Points on a hilly landscape, in no order, each with its height.
From any point a climber takes the steepest step (rise divided by distance) to one of its 5 nearest points. It stops when none of these is higher. Distance is the straight distance between rows; heights are no part of it.
j978: [-9.3 4.3 -20.4 -1.7 30.1 -16.0 -4.9 5.3 -16.2 10.7 5.4 2.9 -5.3 -7.7 7.6 16.5 -7.7 -0.6 8.7 -0.3 30.0 -30.4]  h=8.31
j307: [-8.6 18.8 18.0 19.1 31.2 -0.7 10.3 14.4 15.2 5.5 9.6 -16.2 -5.2 -7.1 -4.7 26.3 14.3 -7.7 -10.4 8.2 -4.9 -11.5]  h=8.16
j564: [-10.4 10.8 -14.3 2.1 36.1 -13.0 2.7 5.7 -2.9 9.2 10.8 2.1 -4.8 -10.0 9.2 21.9 -5.6 -2.9 9.2 -0.3 34.4 -26.1]  h=7.44
j762: [-17.8 21.0 25.0 20.2 37.4 6.4 18.0 20.0 28.4 6.8 20.3 -20.3 -7.6 -13.1 -0.5 24.3 10.5 -2.9 -12.5 13.9 -4.7 -8.9]  h=7.97
j314: [-35.9 22.7 37.5 32.3 38.2 15.3 9.3 39.2 58.8 7.1 24.6 -24.4 -14.8 -11.5 -14.1 5.5 -0.1 19.2 -7.5 23.8 -11.0 -7.7]  h=7.96
j904: [20.4 -20.2 9.2 4.3 -40.4 8.7 18.0 -9.6 13.7 8.1 -21.0 21.6 6.2 11.3 -19.7 -41.5 17.5 -14.7 1.5 -5.2 -30.6 44.0]  h=3.57
j510: [7.1 -5.0 -11.1 7.6 17.9 -4.2 -7.0 1.4 -11.3 8.7 4.3 7.8 1.6 -7.2 4.4 6.4 -15.3 -3.0 7.6 -1.6 22.2 -12.8]  h=8.38
j986: [-13.5 7.4 -24.1 -11.3 27.7 -19.3 -10.7 5.4 -20.3 6.0 4.0 -1.2 -8.9 -5.0 5.7 16.8 -12.2 8.1 6.9 0.1 30.1 -36.6]  h=8.03
j325: [14.3 -20.0 -0.6 -0.7 -21.1 8.0 -4.9 -6.2 -9.9 -10.6 -6.9 9.4 8.8 4.4 -2.1 -15.5 -14.4 10.8 -2.0 -6.1 -3.9 11.2]  h=7.98
j467: [11.7 -20.9 -2.3 -13.7 -46.9 6.5 8.6 -9.5 -3.7 -9.9 -25.3 10.7 8.0 13.2 -10.4 -36.6 22.6 -5.4 -0.5 -3.5 -29.7 25.9]  h=6.02
j944: [0.6 2.2 17.3 24.9 16.1 -4.4 -1.7 14.7 16.4 16.5 6.4 5.9 -5.4 14.6 -12.5 1.5 18.9 -15.4 -15.3 2.4 -9.7 13.6]  h=7.73
j990: [12.9 -21.7 2.1 -4.5 -30.2 5.4 -2.9 -6.8 -6.4 -15.6 -12.8 11.4 7.2 8.4 -7.8 -19.2 -4.5 12.1 -4.0 -7.0 -11.9 14.4]  h=8.12
j537: [11.9 -19.5 1.6 0.7 -28.7 3.9 -4.4 -1.1 -8.4 -10.8 -13.9 9.7 2.4 7.0 -12.1 -17.7 -0.2 11.0 -6.8 -4.8 -14.8 12.4]  h=8.00
j138: [0.2 10.5 16.0 20.5 22.2 -3.6 2.4 14.5 6.8 7.4 2.9 -10.4 -5.1 3.1 -8.9 18.7 14.3 -10.9 -13.1 3.9 -6.3 -7.1]  h=8.11
j509: [-21.5 17.0 34.6 20.1 36.2 2.9 9.8 19.2 43.7 5.5 14.6 -11.6 -7.1 4.3 -8.9 10.9 15.4 -4.5 -13.1 13.2 -8.9 7.5]  h=7.32
j96: [13.6 -15.7 -17.0 -24.7 -32.3 11.3 5.1 -22.0 -28.6 -8.8 -3.8 0.9 11.5 -2.8 18.4 -15.6 -9.8 0.9 6.1 -3.1 -4.6 7.3]  h=5.54
j329: [12.8 -24.2 0.9 -12.2 -29.9 10.8 0.7 -11.2 -7.4 -17.7 -11.3 9.0 12.7 11.5 0.9 -23.5 -5.3 9.0 -2.2 -9.3 -10.2 19.1]  h=8.36
j387: [13.6 -5.0 4.3 16.1 4.7 -1.7 -13.1 3.3 -4.3 -0.9 -5.5 5.3 0.4 2.9 -11.1 5.6 -11.5 3.9 -2.7 -4.9 3.4 -2.4]  h=3.96
j894: [-6.4 2.1 -23.8 -4.1 24.0 -15.3 -8.9 3.7 -19.6 12.2 5.0 1.0 -5.6 -8.0 7.2 13.3 -11.0 3.0 8.4 0.2 26.5 -29.4]  h=8.54
j543: [7.7 -1.3 18.0 27.3 -4.0 -1.4 -7.4 6.7 24.1 20.9 -3.8 17.3 -6.4 15.7 -23.0 -12.9 13.9 -14.4 -8.7 -2.7 -21.5 30.4]  h=7.13
j834: [-3.0 10.7 -1.2 10.5 33.6 -7.7 -1.1 3.7 7.4 3.7 3.2 2.8 -1.4 -8.6 0.8 23.3 -11.2 -3.4 9.1 0.2 26.8 -14.7]  h=8.78
j476: [7.6 -6.2 11.0 24.3 -2.1 -4.1 -2.3 11.8 10.4 17.9 1.7 14.2 -5.3 12.2 -15.5 -9.2 16.5 -11.6 -13.2 -2.1 -14.9 18.9]  h=7.54
j13: [-35.1 32.0 -9.8 -8.0 40.0 -15.5 10.7 19.1 -2.1 -1.1 29.3 -15.6 -14.3 -24.0 7.9 40.1 -11.0 23.1 -0.5 2.0 45.9 -52.7]  h=4.28
j715: [-28.5 23.7 26.3 27.3 39.3 16.1 17.5 31.2 39.7 12.4 32.4 -27.6 -9.2 -24.4 3.7 21.5 -0.6 7.9 -6.5 21.6 -1.3 -15.7]  h=8.71
j845: [-16.0 17.3 -7.5 4.0 38.6 -11.8 8.0 6.3 7.4 6.7 13.5 0.9 -4.6 -13.6 8.5 28.4 -5.5 -2.1 10.3 -0.2 35.3 -23.5]  h=6.89
j686: [6.9 -1.0 10.0 22.6 6.0 -6.0 -6.6 12.5 -2.0 8.3 -0.7 0.2 -7.3 9.3 -13.6 5.6 13.1 -6.5 -14.3 -1.4 -11.2 -0.4]  h=8.45
j622: [-26.6 25.5 22.0 22.7 37.1 11.6 16.8 26.5 32.2 8.8 29.2 -26.7 -9.0 -24.5 2.5 28.4 2.6 3.8 -5.7 19.6 -3.6 -17.0]  h=8.30
j748: [-5.6 21.1 13.9 18.3 29.8 -4.3 3.0 10.5 11.7 1.3 1.8 -15.2 -7.2 -8.0 -7.5 30.1 5.1 -4.2 -2.6 5.0 0.6 -15.2]  h=8.47
j540: [10.7 -16.3 2.2 10.8 -26.4 -0.5 3.3 6.9 -3.9 6.5 -7.2 13.5 -3.4 7.7 -16.2 -19.3 15.4 2.0 -11.3 -3.6 -23.5 16.4]  h=7.04
j483: [0.6 0.4 -15.6 4.8 25.6 -8.7 -6.1 3.4 -9.7 11.6 5.0 5.7 -0.4 -7.9 6.7 11.2 -12.1 -4.4 8.8 -0.1 26.0 -18.5]  h=8.59
j5: [-15.0 15.2 30.3 19.6 33.8 0.3 7.2 17.2 37.5 6.3 12.7 -7.3 -5.0 8.4 -9.4 10.3 17.3 -9.0 -13.3 10.0 -8.7 10.2]  h=6.41
j722: [-4.6 16.4 5.9 12.4 33.4 -7.5 -0.2 4.9 13.1 0.6 0.5 -4.0 -2.7 -9.5 -2.0 28.8 -8.1 -1.6 8.4 0.2 21.0 -13.9]  h=8.05
j73: [-3.2 -1.8 -30.4 -29.6 -15.1 -4.7 -17.6 -12.6 -28.2 -2.5 0.1 4.3 -3.1 -2.8 15.4 -3.8 -28.0 19.2 12.6 0.1 12.4 -11.7]  h=7.76
j652: [-5.1 11.8 20.5 22.2 26.6 -2.2 8.1 15.5 15.7 8.5 8.9 -9.0 -3.3 1.9 -6.7 17.2 18.4 -11.9 -15.5 6.8 -6.1 -1.0]  h=8.62
j143: [-25.7 20.0 30.8 26.0 38.8 15.0 16.7 29.2 43.4 8.6 30.8 -22.3 -7.3 -18.0 0.3 18.5 3.6 5.2 -10.3 18.7 -2.9 -9.7]  h=8.41
j977: [23.0 -10.4 -15.9 -40.3 -48.5 7.6 -8.7 -43.1 -36.2 -24.6 -15.3 -11.2 17.0 13.9 24.9 -20.9 8.0 -19.6 5.0 -16.4 -9.5 11.9]  h=6.93
j144: [11.0 -21.5 1.0 -11.3 -35.6 7.5 -0.2 -8.6 -5.7 -18.5 -16.9 9.1 9.8 13.0 -6.8 -25.6 1.8 8.3 -2.7 -5.5 -16.0 20.0]  h=7.90
j270: [12.3 -10.9 -9.4 8.6 8.5 1.5 -9.1 -2.6 -10.9 5.4 1.9 8.6 3.3 -5.3 2.5 -0.2 -18.6 0.2 4.5 -2.9 16.1 -3.6]  h=6.22
j954: [-13.0 13.9 29.1 21.3 29.7 -2.2 1.4 15.4 36.6 8.7 8.3 -2.9 -6.9 12.4 -12.5 5.1 17.3 -13.3 -13.2 8.4 -12.6 15.0]  h=6.46
j855: [11.5 -20.3 -0.3 -2.0 -41.0 2.7 9.8 -1.6 -2.4 -0.6 -18.8 15.4 1.6 8.5 -13.3 -32.8 20.1 -2.9 -4.2 -1.9 -28.1 23.3]  h=6.03
j630: [14.9 -20.8 -11.7 -17.0 -26.4 12.6 4.9 -16.7 -22.6 -8.5 -2.3 4.2 12.3 -2.7 14.5 -18.5 -11.5 3.6 2.5 -4.2 -3.5 9.8]  h=6.82
j317: [12.9 -20.9 -2.3 -24.6 -50.0 8.0 -2.3 -19.6 -2.6 -19.6 -31.9 6.6 16.0 20.6 -6.9 -41.9 25.6 -11.4 1.3 -7.0 -27.7 28.9]  h=8.26
j274: [26.0 -22.2 8.3 -2.7 -44.6 10.9 18.1 -15.0 14.0 2.5 -27.5 18.1 12.7 13.3 -16.2 -49.1 23.0 -23.2 1.9 -5.1 -31.6 45.7]  h=0.02
j889: [10.5 -12.7 5.5 21.0 -16.4 -1.2 1.8 9.0 5.7 15.7 -2.3 19.4 -4.4 10.1 -16.2 -18.4 15.5 -6.8 -11.3 -2.2 -21.3 22.9]  h=7.30
j765: [-0.7 -1.8 -26.8 -39.6 -29.4 -1.3 -12.0 -24.3 -28.5 -12.0 -2.2 3.9 2.2 -0.2 19.9 -7.5 -26.5 14.3 17.2 -2.6 8.2 -1.8]  h=5.68
j870: [10.5 -15.6 -21.1 -9.9 -13.4 5.6 -3.4 -9.1 -25.5 4.3 2.4 5.8 4.0 -9.9 11.6 -7.8 -17.0 4.8 5.9 0.1 3.8 -3.3]  h=4.33
j711: [1.1 -6.0 -28.1 -29.9 -24.6 1.1 -9.9 -18.1 -29.2 -3.7 -3.9 2.3 -0.2 -5.7 15.9 -7.0 -22.6 14.0 15.1 0.2 4.6 -5.4]  h=4.54
j863: [9.9 -2.6 7.8 20.6 0.3 -5.1 -10.9 9.5 -5.9 3.7 -6.3 0.4 -5.7 6.8 -15.8 4.0 4.7 -0.2 -9.4 -2.9 -9.4 -2.2]  h=7.29
j429: [12.2 -18.7 1.8 11.3 -31.4 1.1 6.2 5.0 -1.5 9.3 -8.8 18.7 -3.6 7.9 -14.7 -25.2 19.7 -3.2 -8.2 -2.6 -24.6 22.6]  h=6.97
j359: [-25.6 33.0 14.5 17.6 34.0 4.9 9.7 18.4 28.6 6.3 18.9 -25.1 -13.6 -27.6 -0.1 38.7 -2.7 9.0 5.4 17.6 5.4 -23.1]  h=7.34
j815: [14.5 -12.2 11.5 21.3 -21.3 1.8 3.4 3.1 15.9 19.5 -6.6 23.3 -4.5 11.4 -20.8 -23.2 14.1 -11.0 -7.9 -4.4 -24.1 34.5]  h=7.21
j527: [-1.4 -6.3 -30.6 -13.9 -1.8 -5.9 -16.3 -4.8 -28.3 7.7 0.7 3.9 -3.9 -7.1 9.3 -1.5 -20.6 10.9 10.4 1.7 13.5 -18.8]  h=8.58
j404: [12.5 -11.4 2.9 13.6 -13.3 -2.3 -11.8 5.7 -7.9 -2.0 -10.3 6.0 -2.5 6.0 -15.7 -5.4 -0.5 8.3 -8.3 -5.0 -11.2 3.6]  h=7.72
j745: [13.3 -14.9 -18.4 -30.0 -35.0 12.1 4.0 -25.8 -29.9 -13.4 -5.9 -5.2 12.5 -0.2 20.1 -16.6 -7.9 0.0 7.2 -3.6 -6.3 7.6]  h=6.55
j872: [-17.3 12.4 -21.2 -8.3 34.9 -20.2 -2.3 8.3 -15.6 6.7 9.3 -3.9 -7.5 -8.9 6.7 22.2 -8.0 6.2 6.1 -0.5 33.4 -39.9]  h=7.35
j111: [16.4 -22.3 -3.4 -19.4 -49.0 8.5 5.8 -15.1 -2.4 -10.6 -31.2 8.8 13.0 16.0 -9.6 -44.1 29.4 -15.5 0.6 -3.6 -33.2 30.1]  h=7.43
j796: [-6.8 10.1 26.3 23.6 22.4 -2.7 -6.5 10.8 35.7 15.2 2.1 2.8 -6.2 18.2 -19.3 0.3 17.8 -14.2 -11.0 6.1 -17.8 21.5]  h=6.72
j675: [9.6 -7.5 5.1 21.0 -12.1 -3.2 -3.7 11.0 -1.9 12.7 -3.0 10.9 -7.4 9.1 -15.2 -7.4 15.5 -3.7 -14.1 -2.7 -16.8 9.9]  h=7.31
j321: [-3.9 -2.7 -28.7 -13.6 6.4 -11.3 -19.1 -0.9 -26.5 9.2 0.7 3.6 -5.4 -7.4 8.1 3.5 -20.8 9.3 8.2 1.6 18.5 -24.8]  h=8.66
j326: [-21.7 31.2 14.0 14.6 34.1 1.0 6.8 14.9 25.6 1.6 12.9 -18.7 -9.8 -23.3 -2.7 39.1 -2.7 6.0 4.7 13.3 6.6 -21.5]  h=7.42
j203: [14.0 -23.6 -0.5 -27.9 -41.0 11.5 -0.8 -22.1 -9.7 -27.4 -15.9 4.6 22.1 20.5 10.8 -34.4 8.1 -5.9 -1.3 -13.4 -11.9 26.8]  h=8.63
j923: [10.7 -15.1 -21.4 -16.0 -21.0 9.7 0.7 -14.1 -27.6 -2.0 -1.5 2.6 7.0 -8.0 15.6 -12.0 -15.3 6.1 6.2 -0.5 -1.2 2.0]  h=3.02
j779: [14.8 -15.8 -15.6 -31.2 -36.9 13.0 5.0 -28.3 -28.6 -16.1 -8.0 -4.8 16.7 4.6 23.6 -19.7 -1.9 -5.2 5.1 -7.7 -7.5 11.4]  h=7.47
j727: [4.7 3.8 12.1 23.0 14.3 -5.5 -2.5 13.5 3.8 8.4 2.0 -3.2 -5.9 7.8 -12.0 10.4 16.1 -9.8 -15.5 1.3 -8.7 -1.9]  h=8.04
j77: [13.2 -21.4 -1.0 -28.2 -46.1 9.7 -5.6 -22.2 -2.9 -26.6 -27.3 7.0 20.8 24.3 1.9 -39.1 18.2 -9.5 -1.1 -11.0 -20.2 30.6]  h=8.49
j991: [-31.1 28.3 -2.0 3.8 39.6 -9.0 12.1 14.9 20.3 6.8 27.2 -5.2 -10.4 -23.3 11.2 37.6 -8.6 10.6 8.3 6.0 39.4 -27.2]  h=8.15
j825: [14.4 -4.0 -18.2 -42.2 -44.5 5.9 -5.5 -38.9 -33.0 -22.4 -14.2 -8.1 12.9 7.0 24.0 -13.7 -3.6 -6.7 15.8 -12.0 -3.9 8.5]  h=6.50
j835: [-27.2 19.4 36.5 20.2 37.3 5.9 7.3 22.0 51.0 3.3 13.3 -14.4 -9.4 0.3 -13.3 7.7 15.2 1.9 -11.6 18.6 -15.3 7.2]  h=7.99
j586: [15.3 -19.7 5.0 8.0 -35.1 4.6 13.2 -0.4 7.7 10.6 -12.7 22.7 0.5 9.0 -15.9 -32.3 18.8 -9.2 -4.7 -3.5 -27.4 33.0]  h=7.11
j192: [15.0 0.6 -19.3 -48.4 -45.3 -1.7 -14.3 -46.6 -30.5 -26.7 -13.1 -5.1 14.0 12.2 27.1 -12.8 -8.1 -10.5 20.1 -19.5 7.7 10.9]  h=6.25
j713: [16.4 -16.9 0.7 7.3 -11.8 3.7 -8.9 -2.0 -7.4 -6.4 -5.3 9.5 5.3 3.4 -6.9 -8.8 -13.9 10.2 -3.0 -6.0 -0.6 6.4]  h=7.89
j462: [-8.9 2.4 -28.1 -20.7 8.5 -14.4 -24.5 -1.0 -26.4 2.9 1.8 2.1 -5.8 -0.9 10.8 5.1 -29.2 17.1 7.8 -1.6 24.6 -28.2]  h=8.39
j22: [9.8 -19.4 1.8 1.6 -33.0 2.4 1.4 2.4 -6.1 -4.6 -15.6 11.1 -0.8 8.3 -15.5 -21.9 10.4 6.6 -6.3 -3.9 -22.8 14.1]  h=7.51
j878: [-7.4 10.4 25.0 22.7 29.1 -1.9 5.4 16.3 25.9 10.3 11.2 -3.8 -4.5 10.5 -8.6 9.3 18.0 -14.0 -16.2 6.3 -7.7 9.5]  h=7.50
j306: [6.6 -8.8 -24.2 -28.3 -26.7 5.7 -4.5 -20.5 -30.6 -5.8 -4.2 -0.2 3.6 -6.2 17.4 -9.9 -16.3 8.7 13.3 -0.8 -2.0 -3.9]  h=2.69
j412: [18.2 -21.4 -8.4 -31.3 -40.5 13.9 3.6 -28.4 -22.1 -23.0 -10.1 -1.4 23.1 16.0 22.5 -30.1 6.0 -11.8 -2.8 -14.2 -9.0 21.4]  h=8.57
j824: [14.5 -12.1 1.0 11.1 -2.6 1.7 -12.9 -1.1 -7.7 -3.7 -4.8 8.3 3.9 2.6 -6.4 -2.5 -15.4 6.8 -1.6 -5.9 4.2 1.2]  h=6.83
j632: [16.9 -22.3 0.7 -3.9 -42.2 6.3 16.4 -7.0 2.9 2.3 -21.9 17.5 6.2 10.4 -13.1 -40.3 25.3 -12.7 -1.5 -3.4 -30.6 32.4]  h=3.76
j703: [4.1 -9.9 -28.6 -16.4 -11.2 0.3 -11.5 -8.3 -29.0 5.2 -0.2 3.8 -1.5 -9.5 11.5 -5.5 -19.9 10.6 9.8 1.8 6.0 -11.6]  h=7.49
j802: [10.7 -19.5 0.3 -2.3 -32.2 3.5 -1.8 -2.1 -6.9 -11.7 -14.9 10.8 4.0 9.6 -12.3 -19.5 3.2 12.0 -4.5 -4.7 -18.2 15.1]  h=7.87
j469: [-17.8 17.2 33.8 19.6 31.5 -0.2 1.0 15.2 44.0 9.1 4.7 -5.6 -7.9 10.9 -18.8 4.2 18.8 -10.1 -10.6 13.2 -17.3 15.7]  h=5.34
j383: [-19.5 25.5 19.8 19.7 34.6 6.9 14.3 18.6 26.1 7.0 18.4 -25.2 -9.3 -20.4 1.2 31.8 6.9 1.9 -4.9 16.6 -3.4 -16.7]  h=8.01
j733: [7.2 1.1 -21.9 -50.0 -39.9 -2.1 -9.4 -40.3 -29.0 -21.0 -7.1 -0.5 9.7 8.0 28.3 -10.8 -16.0 0.3 21.6 -14.3 9.2 7.8]  h=6.17
j864: [15.7 -24.1 -8.3 -24.0 -33.4 13.4 7.0 -20.3 -19.5 -15.3 -5.1 2.8 18.2 4.8 16.9 -22.9 -4.8 0.8 0.3 -7.1 -6.3 17.2]  h=8.40
j151: [-17.2 16.1 28.5 20.8 36.0 4.5 13.1 19.6 33.5 5.7 19.1 -14.3 -4.6 -1.8 -2.9 16.8 14.5 -5.9 -14.2 12.1 -5.8 0.3]  h=7.65
j123: [7.3 -6.5 -22.1 -37.5 -36.1 5.1 -3.9 -28.7 -31.3 -14.5 -8.6 -3.7 7.4 -1.0 21.8 -10.6 -13.5 4.2 15.3 -4.1 -2.8 2.1]  h=5.70
j972: [8.3 6.4 8.1 18.8 17.1 -7.0 -9.6 7.4 0.4 -0.4 -6.2 -4.8 -2.5 1.0 -11.0 17.4 -1.9 -1.9 -2.8 -1.8 2.0 -8.6]  h=5.24
j530: [-27.8 32.9 10.5 12.0 35.2 -1.8 6.6 14.0 30.0 1.7 15.2 -14.4 -10.0 -23.9 0.0 41.5 -9.8 9.5 9.5 12.6 17.4 -23.2]  h=7.88
j62: [0.4 6.0 17.8 23.7 19.2 -4.2 0.4 15.2 14.9 12.9 7.8 0.4 -4.5 12.2 -9.8 6.0 19.4 -14.6 -17.3 1.8 -9.8 7.9]  h=7.78
j95: [-9.5 2.1 -27.6 -12.3 17.4 -16.8 -18.2 3.4 -24.6 8.0 2.0 0.9 -6.3 -3.5 6.8 9.5 -18.8 9.7 8.5 -0.2 24.5 -32.2]  h=8.50
j108: [-20.4 14.3 -16.8 -6.4 37.7 -18.7 3.7 9.4 -9.0 6.8 11.5 -3.5 -9.0 -13.3 8.4 25.4 -4.0 5.5 5.1 -0.6 35.9 -38.4]  h=6.64
j300: [12.0 -6.1 4.5 18.8 -5.2 -3.9 -10.1 9.3 -6.2 3.7 -6.8 2.4 -4.8 6.1 -17.6 -0.4 6.0 1.3 -12.0 -4.5 -10.4 0.4]  h=7.75
j729: [12.7 -22.4 -0.2 -24.0 -42.3 9.3 -1.2 -20.0 -5.6 -26.4 -23.1 6.5 18.6 19.7 1.7 -34.6 10.2 -2.5 -0.3 -9.5 -16.2 27.0]  h=8.56
j34: [-5.7 -1.1 -30.1 -24.5 -5.9 -8.4 -23.8 -6.7 -27.8 0.2 1.3 5.5 -4.4 -0.6 12.8 -0.6 -31.0 19.5 10.7 -0.8 18.6 -19.6]  h=8.37
j964: [14.1 -17.3 2.3 4.2 -20.2 4.6 -7.8 -2.1 -8.5 -8.5 -9.6 10.2 4.2 5.2 -9.1 -12.9 -11.3 11.6 -3.6 -6.1 -5.9 9.3]  h=7.95
j921: [-29.8 30.7 16.7 23.8 36.1 11.2 13.4 27.0 32.8 11.2 26.1 -28.6 -13.8 -29.7 3.4 32.8 -3.8 9.8 2.2 22.5 0.1 -24.6]  h=7.39
j418: [-33.8 35.1 5.2 9.2 37.9 -3.6 9.1 17.2 30.2 3.1 24.4 -8.2 -11.0 -23.3 7.2 39.9 -13.8 13.2 10.5 10.5 33.1 -23.5]  h=8.77
j268: [3.4 0.9 16.7 25.5 10.3 -5.7 -3.9 13.5 17.9 18.0 3.9 9.1 -5.1 15.9 -13.9 -2.6 18.1 -15.6 -14.1 -0.2 -12.5 18.0]  h=7.70
j590: [15.4 -23.9 -2.9 -23.0 -34.5 11.9 4.8 -20.8 -14.3 -21.2 -9.4 3.9 20.2 12.7 14.0 -26.8 -2.0 -2.3 -1.4 -9.0 -6.7 21.8]  h=8.80
j213: [-21.8 18.4 -17.4 -15.6 38.4 -23.0 -3.6 9.1 -15.6 -2.4 9.8 -7.5 -8.4 -8.9 6.0 28.7 -12.9 16.4 3.6 -2.4 38.9 -47.4]  h=6.08
j246: [20.1 -24.2 1.4 -9.0 -46.0 10.5 17.4 -12.4 5.3 1.3 -28.1 13.9 9.4 12.1 -13.3 -46.5 28.5 -19.7 1.5 -3.7 -32.3 38.7]  h=2.20
j399: [5.5 4.9 1.6 13.3 24.5 -5.2 -7.6 2.4 1.3 2.0 -0.9 2.6 0.7 -3.8 -3.3 17.6 -14.3 -2.8 6.1 -2.6 18.1 -10.4]  h=7.40
j558: [9.6 -20.1 -0.5 -13.5 -42.7 4.6 2.4 -7.1 -3.6 -16.2 -23.1 9.7 8.6 14.4 -9.9 -29.7 13.1 3.9 -3.5 -4.5 -22.2 21.3]  h=7.10
j58: [3.6 -3.1 -24.7 -38.0 -33.1 2.0 -6.7 -26.9 -30.3 -12.1 -6.0 0.3 4.3 -2.5 20.0 -8.5 -19.8 9.1 17.7 -3.5 2.2 0.0]  h=4.92
j743: [-14.8 25.1 8.5 11.8 36.8 -6.5 3.3 6.1 20.4 -0.8 6.6 -7.3 -5.1 -14.7 -1.6 35.5 -8.2 2.4 11.4 3.8 21.6 -17.5]  h=7.09
j755: [21.1 -16.1 -12.0 -36.8 -44.0 10.7 -2.5 -35.7 -30.8 -21.5 -11.1 -6.4 21.2 14.4 26.3 -26.2 10.0 -18.8 1.3 -15.9 -8.8 17.8]  h=8.13
j395: [-0.7 14.7 14.9 19.8 25.1 -4.7 1.0 13.1 7.7 2.7 1.5 -13.3 -5.9 -0.6 -9.5 23.8 11.3 -6.6 -8.0 5.9 -3.3 -10.9]  h=8.65
j44: [-26.8 24.9 -13.4 -11.0 40.0 -20.9 6.6 12.5 -7.1 0.8 18.0 -10.1 -11.7 -16.7 6.9 35.0 -7.0 16.7 2.5 -1.1 40.6 -48.2]  h=4.37
j390: [17.3 -15.9 12.4 16.0 -31.5 4.7 11.0 -3.6 17.4 14.3 -12.7 24.3 -1.9 10.7 -22.7 -31.0 12.4 -10.9 -3.2 -5.7 -27.7 41.8]  h=7.20
j830: [-9.9 14.7 24.7 21.4 32.4 0.9 12.1 17.0 21.8 8.1 14.7 -12.3 -5.2 -0.1 -3.7 17.0 17.3 -11.6 -15.5 9.0 -6.6 -1.6]  h=7.80
j968: [12.4 -13.8 -11.4 3.4 -0.1 3.4 -7.2 -3.8 -15.8 4.7 2.2 9.2 4.1 -6.7 3.9 -4.4 -19.1 4.0 3.6 -3.3 11.4 -2.3]  h=5.76
j347: [2.1 -5.1 -22.8 0.5 15.1 -8.0 -8.7 1.0 -19.8 13.3 3.7 4.9 -1.3 -8.0 8.2 4.4 -14.2 -0.2 7.3 0.8 20.7 -19.4]  h=8.75
j683: [11.3 -9.7 -21.2 -34.4 -36.1 7.6 1.4 -27.0 -31.5 -11.7 -8.1 -3.4 9.6 -1.1 21.3 -13.5 -10.0 2.9 11.3 -4.9 -6.7 4.3]  h=5.99
j662: [-29.9 20.4 37.2 23.6 37.4 9.8 10.6 26.1 54.1 3.2 19.3 -17.8 -11.0 -4.0 -12.3 7.2 9.8 6.5 -11.1 18.5 -10.8 3.6]  h=8.22
j920: [-1.0 16.6 10.4 15.5 28.5 -6.3 -3.7 6.6 9.7 -1.0 -2.2 -8.0 -3.9 -5.0 -6.8 28.6 -3.9 -2.2 4.3 1.0 9.7 -14.7]  h=8.08
j584: [-32.3 36.2 11.3 16.4 32.9 3.5 6.7 19.8 32.9 5.5 20.0 -21.8 -13.6 -29.5 2.0 42.3 -10.1 14.3 9.0 17.4 13.3 -26.1]  h=7.41
j545: [-32.7 27.8 -12.1 -4.3 41.1 -15.9 11.5 15.4 1.6 4.6 25.7 -9.9 -12.7 -23.3 10.9 38.2 -5.2 14.2 1.4 3.8 43.8 -43.3]  h=5.48
j264: [20.4 -1.4 -18.3 -45.9 -48.4 1.4 -15.7 -47.8 -34.8 -26.3 -16.9 -9.3 16.4 13.0 25.7 -16.2 -2.0 -15.4 16.4 -20.7 0.2 10.9]  h=5.74
j302: [-13.2 19.7 0.5 8.4 37.8 -9.1 4.9 6.0 14.6 2.0 9.2 -0.9 -4.6 -13.5 4.0 32.0 -8.8 -0.4 10.9 2.0 30.0 -18.5]  h=7.12
j125: [15.2 -17.3 -4.2 4.6 -8.6 4.1 -7.2 -4.7 -10.3 -3.5 -1.7 10.0 5.6 -2.0 0.5 -8.3 -19.4 7.2 0.3 -4.4 5.9 3.9]  h=7.38
j608: [15.4 -21.5 -8.1 -4.2 -17.9 11.2 0.0 -9.8 -16.2 -5.9 -0.3 10.0 9.9 -3.0 7.4 -14.9 -16.7 7.5 0.7 -5.0 1.3 8.3]  h=7.46
j826: [9.4 -5.6 11.9 24.3 -4.1 -3.4 -1.8 10.3 13.2 20.0 0.8 17.3 -5.3 13.0 -17.3 -12.2 16.2 -11.8 -13.3 -3.5 -16.7 24.6]  h=7.45
j805: [16.0 -12.0 -17.1 -37.3 -41.0 9.4 0.9 -32.7 -32.3 -18.3 -10.4 -8.0 14.7 3.7 24.4 -17.0 -2.9 -5.6 9.7 -8.9 -7.6 8.0]  h=6.94
j785: [-20.8 25.2 1.1 6.8 40.2 -8.5 8.2 7.9 19.8 2.7 14.5 -3.2 -6.4 -17.1 6.2 34.7 -8.3 4.0 10.9 3.0 32.7 -20.5]  h=7.24
j839: [6.9 7.4 7.0 17.1 21.3 -5.7 -8.6 4.6 3.2 -1.3 -5.1 -3.4 -2.2 -0.1 -10.6 19.9 -7.9 -1.7 3.3 -0.3 9.2 -10.0]  h=6.49
j560: [2.3 2.7 20.1 25.7 10.7 -4.5 -6.0 9.9 27.0 18.1 2.1 10.1 -5.2 17.0 -19.7 -5.5 17.2 -16.4 -12.1 0.9 -17.2 24.3]  h=7.52
j55: [-17.6 14.0 -18.9 -16.7 33.5 -23.7 -8.3 7.7 -18.3 1.3 5.2 -5.9 -8.5 -6.3 5.1 22.3 -13.9 13.2 4.1 -2.1 35.1 -42.7]  h=7.14

Call two points neighbours if one is among the 5 nearest of the other. Go from one point of each pair to the other, from neighbour to neighbour, staying as high as possible. Name the lowest point that can't be avoided.
j715 and j590 -> j404
j834 and j715 -> j762
j418 and j590 -> j326
j686 and j395 -> j727

For each start below, name the point where the climber stops.
j108 -> j347
j5 -> j715
j904 -> j395
j711 -> j347
j125 -> j590
j815 -> j395
j429 -> j590
j387 -> j590
j540 -> j590
j469 -> j715
j632 -> j395
j870 -> j347

Write out the way that a climber takes from each point below.
j765 -> j73 j34 j321 j347
j213 -> j55 j986 j894 j347
j543 -> j268 j62 j652 j395
j404 -> j964 j990 j329 j590
